Each scene shows the same named points in several views. A view is turned or mirrored, and shifted as a whole, has a little noise and may leave points out.

Scene 1
View 1
J157: [ 12   1  -8  29  28  21  -5   6  -3  -9  14  20  -3   7 -12  27  -8  18
   5   6  16  14   5]
J305: [  2 -18   2  -9  -3  -5  -3  -2  -1  -6  -4  -4  -1  -1  -1   7 -13  15
 -13  -2  -1  10  -6]
J827: [-13 -12  -5   1   2   5 -19  -1  -1  -5   2  14   0  -7   4  11  -9   6
  -2  -6   1   5   1]
J901: [-24 -39   5 -14 -37 -21 -15 -11 -13 -10  -7 -27   4 -10  19  11  19 -13
 -26 -10   7  -9 -10]
J79: [-21  -8   5   8  -9  18 -18  13 -28  14  23  18  -5  -7  -3   0   5  -1
 -18 -24  21  15  10]
J250: [ -9 -25  -8   5   1   0 -13 -11  -2 -19  -4  -9   2  -2   7  23   0   6
   3   5   8   3  -1]
J496: [-25 -27   2 -18 -23 -10 -19  -6 -10  -4  -6  -7   4 -13  16  -1  -3   0
 -20 -13  -3   2  -1]
J373: [  4  -7  -3  13  12  12  -7   5   0  -2  11  19  -5   4 -11  19  -9  10
   1  -2   8   6  -1]
J608: [-16 -18   6 -12 -12   4 -15   2 -18   0   3   0  -2  -9   4  -3  -9   9
 -15 -16  -1  13   6]
J951: [-13  -6  -1  -5  16  27 -24   6 -13   1   7  31 -11  -6 -10  -1 -32  20
  17 -18  -9  12  16]
J676: [-10  -9  -1  -2   4   5 -13   4 -12  -7   1   7   2  -9   6   0 -16  19
 -12  -9  -5  19   8]
J760: [  6 -13   5  -8   1   6   0   5  -9  -1   7  -7  -6   2 -12   0 -10  17
 -10  -7  14  22  -5]
J130: [ -9 -21  -8  -2   3   5 -18  -9   6 -11  -3   9  -4  -1  -1  18 -12   6
  14  -1   1  -2  -1]
J966: [ -9 -18  -2 -21  -1   4 -14  -3   4   0  -1   5  -5  -4  -6  -4 -21  14
   2 -11   3  15  -6]
J771: [-14 -24  -4 -18  13  18 -16  -9 -15 -18  -9 -12  -7  -6   2  -6 -29  26
  20  -7   3  28  10]
J5: [-23 -19   6 -26 -15   6 -23   1 -11  10   2  13  -7 -10  -1 -11 -20   5
  -3 -24  -6   8   4]
J836: [-13 -20  -6  -3   1   8 -20  -6   2  -5   2  13  -6  -1  -4  16  -9   2
  13  -6   5  -3  -2]
J85: [ -5 -27  -4  -6  -1   1  -8  -9  -4 -15  -5 -18  -3   0   2  12  -4   9
   3   0  13   9  -5]
J81: [ -6 -16   4 -12  -1  -3  -4   2 -17 -12  -5 -19   4 -10   9 -11 -15  26
 -22  -6   4  34   2]
J923: [  9 -25  -5  -7   0 -14   0 -12  19 -16  -9 -13   1   5  -4  21  -6  10
  -3  12   6   0 -20]
J573: [ 10 -33  10 -15 -11  12   5  -4 -14  -1   8 -28 -17  16 -27   8   1   7
   8 -10  32  12 -14]
View 2
J5: [ -7  14   6   8   5 -12  -5   5  -6 -18   0  15   6  -7   4  -2   4 -25
   3  -9  -9  -8 -11]
J836: [  0   0   7  -8  12  11   4  -5 -14  -8  -7  -3   3  -2   8  -2 -19  -6
   8  16  -2  -1 -24]
J901: [-15 -10  -8  24 -24  19  -1  25 -22 -27  15   4  31   7  34  -2  17  23
   9   9 -15 -10 -11]
J250: [ -1  -9   4  -9   4  26  11  -6 -22 -16  -1  -7  11  11   8   1  -9  18
  10  15  -5  -6 -15]
J157: [ 11  -4   9 -37   4  22  33 -11  -7   2 -12  -2  -2  14 -29  -8 -41   5
  24  12   8   0 -18]
J771: [ -7  11  19  -8  20  14   1 -24 -24 -13 -11  -7  -9   9 -12   8   2  -4
  -3 -13  -4 -15   5]
J676: [  1   7   4 -16   9   6  14  -4 -10 -20   2  12   7  10 -14  -2  -1  -8
  15  -6 -11  -8  -7]
J923: [  8  -3   3  12  -1  19   8 -13 -21  -9  19  -1   5  16  -1  -2  -6  17
   4  28   6   5 -18]
J79: [-13   4   6 -17 -14  -2  18  32   1  -9 -12  16  15  -5  -7  -9 -23 -15
  26 -16  -7 -17 -13]
J373: [  8   1   5 -19   2  13  21  -5  -6  -3  -5   3   2   8 -15  -8 -31  -3
  17  13   5   2 -20]
J496: [ -8   0  -3  10  -2   5  -1  13 -17 -29  12  11  20   4  17   1  16   1
   9  -1 -17 -10 -10]
J951: [  2  15  11 -26  24  -2   8 -15  -3  -9 -23   6  -7  -5 -15  -5 -19 -34
   7 -10  -5  -5 -13]
J130: [  2  -2   4  -8  14  16   5 -12 -18 -11  -4  -5   3   3   6   0 -16   1
   7  19  -2  -1 -21]
J573: [-12   6  15  27 -36  19   6  -5 -15  11  -3  -8  -5   9  -8  -6 -20  15
  -1  -1  22  -6  -2]
J966: [  0   8  11   5   9   1   1  -6 -15 -10   9   5  -3   5  -8   1  -5  -9
   3   4   0  -5 -12]
J608: [ -6   6   2   0  -4   3   7   7  -9 -19   2  14  11   4  -1  -3   3  -8
  11 -11 -10 -10  -6]
J85: [ -4  -4   9   2  -3  23   8  -8 -23 -11   3  -6   4  12   0   1  -4  17
   6   8   2  -7  -7]
J81: [ -3   8   9   0  -3   8  12  -4 -18 -25  17  12   5  22 -23   5  16   6
  10 -17  -9 -15   8]
J827: [  1   0   4 -15  11   8  11   1 -12 -15  -1   6   8   3  -1  -2 -11  -4
  14  10  -7  -4 -19]
J305: [  6   3   1   5  -4  12  10  -9 -13 -14  13   8   7  15 -10  -4  -1   4
   9   8   0   1 -11]
View 3
J901: [-20 -18   3   8  24   3 -31 -12  -5 -23  23 -20 -14 -15  19 -26 -18   8
   4 -26  12  10  -1]
J79: [ 12  18 -19  -4  14  23  14 -17  -9 -32  -1  12   5  14   3 -15  -5  16
   6  -1   6 -12 -10]
J5: [ 13  -1 -18 -11  15  -3  -9 -16  10 -10   9  15   5 -10  -8   0  -7   3
 -18  -7   2 -12  -2]
J827: [ 1  2 -1  8 24  9  2 -5 -2 -5 12 14 -1 -5  1  8  3  2  5 12  8 -6  4]
J157: [ -1  15   6  24  15  16  35  -2 -21  -3  -9  24  -4   7   7  12  17  -3
  25  45   4  -7   4]
J573: [-13 -15   5  13 -15 -16   2 -16 -12  -9 -21  10 -17   1  16 -36   6 -19
   7   6 -11  -6  -7]
J305: [  1 -14   1  17   6  -8  -1 -12  -6  -8  10   7  -7 -11  10   3   3   0
  -3  16  13  -1   4]
J81: [  4 -16 -10   5  -2 -16   6 -16 -26 -10  18   4  11 -10  19  -2   5   6
 -11  -1  25 -11  15]
J966: [  4  -6  -3   4   7 -10  -4  -8   2   4   9  17   3  -5  -1   0   5  -6
  -8   9   3 -12   4]
J250: [-20  -5  11  14  25   6  -2  -1 -15  -1  10   4  -8 -12  12   0   2  -7
  16   7   6   0  10]
J760: [  3  -8  -4  13  -6 -10  11 -15 -12  -9  -2  14  -3   2  12 -10   8  -1
  -3  17   8  -9   1]
J676: [  7  -1 -11   4  15   1  11 -13 -14  -9  12  13   7  -8   4  11   4   7
  -3   9  15 -10  10]
J836: [-7  5  2  7 25  9 -3 -1  3  3  2 17 -6 -7 -5  5  2 -7  8 14 -5 -6  0]
J923: [-12 -20  17  26  10 -11 -11  -2   0   6  13   5 -16 -11  11  -1   4  -9
   5  22   8   3   4]
J373: [ 2  7  0 18 15 11 17 -7 -6 -6 -4 19 -7  2  2  6  9 -1 13 32  3 -5 -3]
J85: [-16 -11   8  12  13  -5  -3  -5 -18   0   7   5  -5 -10  12  -9   4 -10
   8   4   5  -4  10]
J951: [ 15  15 -18 -10  20   7  21 -10  -2   1  -8  36   9 -10 -16  23   8  -9
  -5  18  -4 -20   8]
J130: [-10   0   8  10  27   6  -3   0  -1   7   5  16  -7 -11  -1   8   5 -12
   9  16  -2  -5   6]
View 4
J81: [ 24   6  -5 -13 -22 -11  28  -3  21 -13 -26  11 -10  16  -3  16  -2   4
  -5  19  12   6  12]
J760: [ 20  -3 -10  -6  -5 -12   3 -10   5   3 -14  17  -3  14   8   6  -6  13
 -13   8  16  10   3]
J85: [ 13  -6 -11  -4  -9  -6   1 -11  13  -6 -17  15 -23  12  11   2   4 -16
  -4  -3  22   1   6]
J608: [ 15  -3   6 -11 -19 -11  20 -14   1   1  -9   3  -3  10  -1  -1   0  -3
  -7  10  12  -4  24]
J373: [  9  -5  -7  -7   4  -9 -11 -23 -16  13  -7   6 -13  20   4  -8 -11  -7
 -18  16  21  19   0]
J496: [ 17  -2   7   0 -31  -9  32 -19   7  -1  -7   6 -11   4  -4   1   8 -22
   1  -6  12  -9  25]
J923: [ 17  -9 -24  12 -10 -11   0 -17   6   5 -12  22 -20  13   2   8  -2 -24
  -2  -8  11   5 -11]
J771: [ 13  -6 -11 -22  -3  -3   0  19   8 -18 -24   2 -20  12  12  -3  -1  -9
   0  26   2 -11  12]
J305: [ 20  -4 -13  -1 -14 -16  10 -15   5   2 -14  13  -8  16  -3   8  -5 -10
  -7   4  11   5   3]
J5: [ 16  -8   8  -8 -20  -9  19  -3 -10   6   2  -1   4   2  -3  -9  -1  -3
  -2  10  -4 -17  25]
J157: [  7  -1 -11 -15  15  -6 -21 -24 -15   9 -14   6 -22  30   9 -10 -16  -7
 -25  31  29  35  -6]
J901: [ 15  -5   8  10 -39 -11  30 -35  22  -3  -6  18 -16   2   3   4  19 -26
   2 -35  32 -10  29]
J676: [ 16   3   0 -15 -12 -10  16 -11  -3  -3 -15   0 -10  20  -6  -1  -7 -10
 -10  25  11   6  13]
J250: [  7  -6  -8  -4  -9  -5  -1 -20   7  -3 -14  10 -31  16   7  -3   3 -31
  -5  -2  25   7   8]
J79: [ 11   1  25 -16 -14  -3  15 -27 -14  14   1   0   0   9   9 -19   2  16
 -20  16  28  14  32]
J966: [ 17  -8  -8  -2 -10  -6   7  -1  -4   4  -8   8  -8   6   4  -2  -4  -6
  -2  13   0  -3   5]
View 5
J608: [  9  -6   4  -2  -6 -16  -7   9  -3  12  -1   4  -5   0   4   2  -9 -14
   7  -7  -4  -2   4]
J836: [ 24 -18   1   3   3  10 -18 -11  -7  -1   5   5 -15   0  -2  23 -17  -4
  13  -6   6  -9  -1]
J305: [  7 -18   7   0  -2  -2   2   3   5   5  13  13  -5   2 -20   8  -8 -14
  11 -20  -1  -3   2]
J81: [ -3  -7  11   5 -17 -16  19  21   1  19  15  10   4   3 -10  -5  -9  -4
  -1 -14  -3  -2  -3]
J85: [ 19 -24  13   6 -10   3  12   2   5   2  10  12 -13   7 -12  20  -9  -1
  10  -8  -6 -13  -3]
J79: [ 34 -16   3   0  -8 -26 -28   1   0   9  -1 -11   9  12  23 -13  -8 -19
  18  -1   8   2  -4]
J951: [ 21   5  -1   7  13  -3 -36   3 -20  12  19   4  -7 -15  10   6 -30   9
   3 -15  28   1  -6]
J901: [  7 -22   7 -14 -20  -9  20   0  10   1 -25   0 -16  12  -4  19   9 -32
  13   9 -40 -16  14]
J966: [  4 -11   8  12   1   5  -6   4  -5   9  10   7 -10  -5  -6  16  -9  -7
  12 -13   9   7  -1]
J130: [ 21 -19   0   3   0  14 -12 -12  -6  -5   8   8 -14   0 -10  25 -18   0
  10 -10   4 -15  -1]
J5: [  0   3   5   3   5  -9 -19   8 -13  15  -5   0 -12 -10  11  10  -6 -16
  12  -6   2  12   9]
J827: [ 16 -16  -4  -1  -6   3 -16  -8  -5   2   7   1  -4   2  -5  10 -17  -8
  10 -10   6 -10  -2]
J373: [ 33 -26   0   2   3   1 -22 -12   2  -4  20   8   1   8 -11   4 -19  -5
  18 -19  17  -7  -9]
J573: [ 41 -33  38  19   9 -10  12  14  22   5  13  21 -18  11  -5  19   6  -8
  27 -10  -2   6  -4]
J250: [ 24 -24   3  -2 -13   8   4  -7   3  -3   6   9 -12   9 -12  20 -16   0
   6  -5  -7 -25  -3]
J760: [ 19 -21  15  11   0 -10   1  10   9   9  20  11   0   6 -10   1  -5  -9
  16 -19   9   4  -6]
J157: [ 45 -31  -1   5  -2   2 -23 -13   4  -6  34  10   9  13 -14  -3 -29  10
  12 -25  28 -18 -20]
J923: [  7 -30   8   5  -2  16  10  -7   8  -5  12  16 -14   5 -30  26  -6 -11
  17 -19  -4  -9   0]
J771: [ 13   0  15  17  -4   1   5  17 -12  17  18  14 -18  -9   2  18 -22  20
  -6  -7  10  -7  -7]
J496: [ -3  -8   1  -7 -15  -8   2   5  -3   9 -15   0 -10   2   0  13  -3 -22
   8   1 -19  -7  11]

Which points are out of place in each view (at most two, in the order of its rows)? Write none if all are in place.
view 1 | J923
view 2 | none
view 3 | none
view 4 | none
view 5 | none
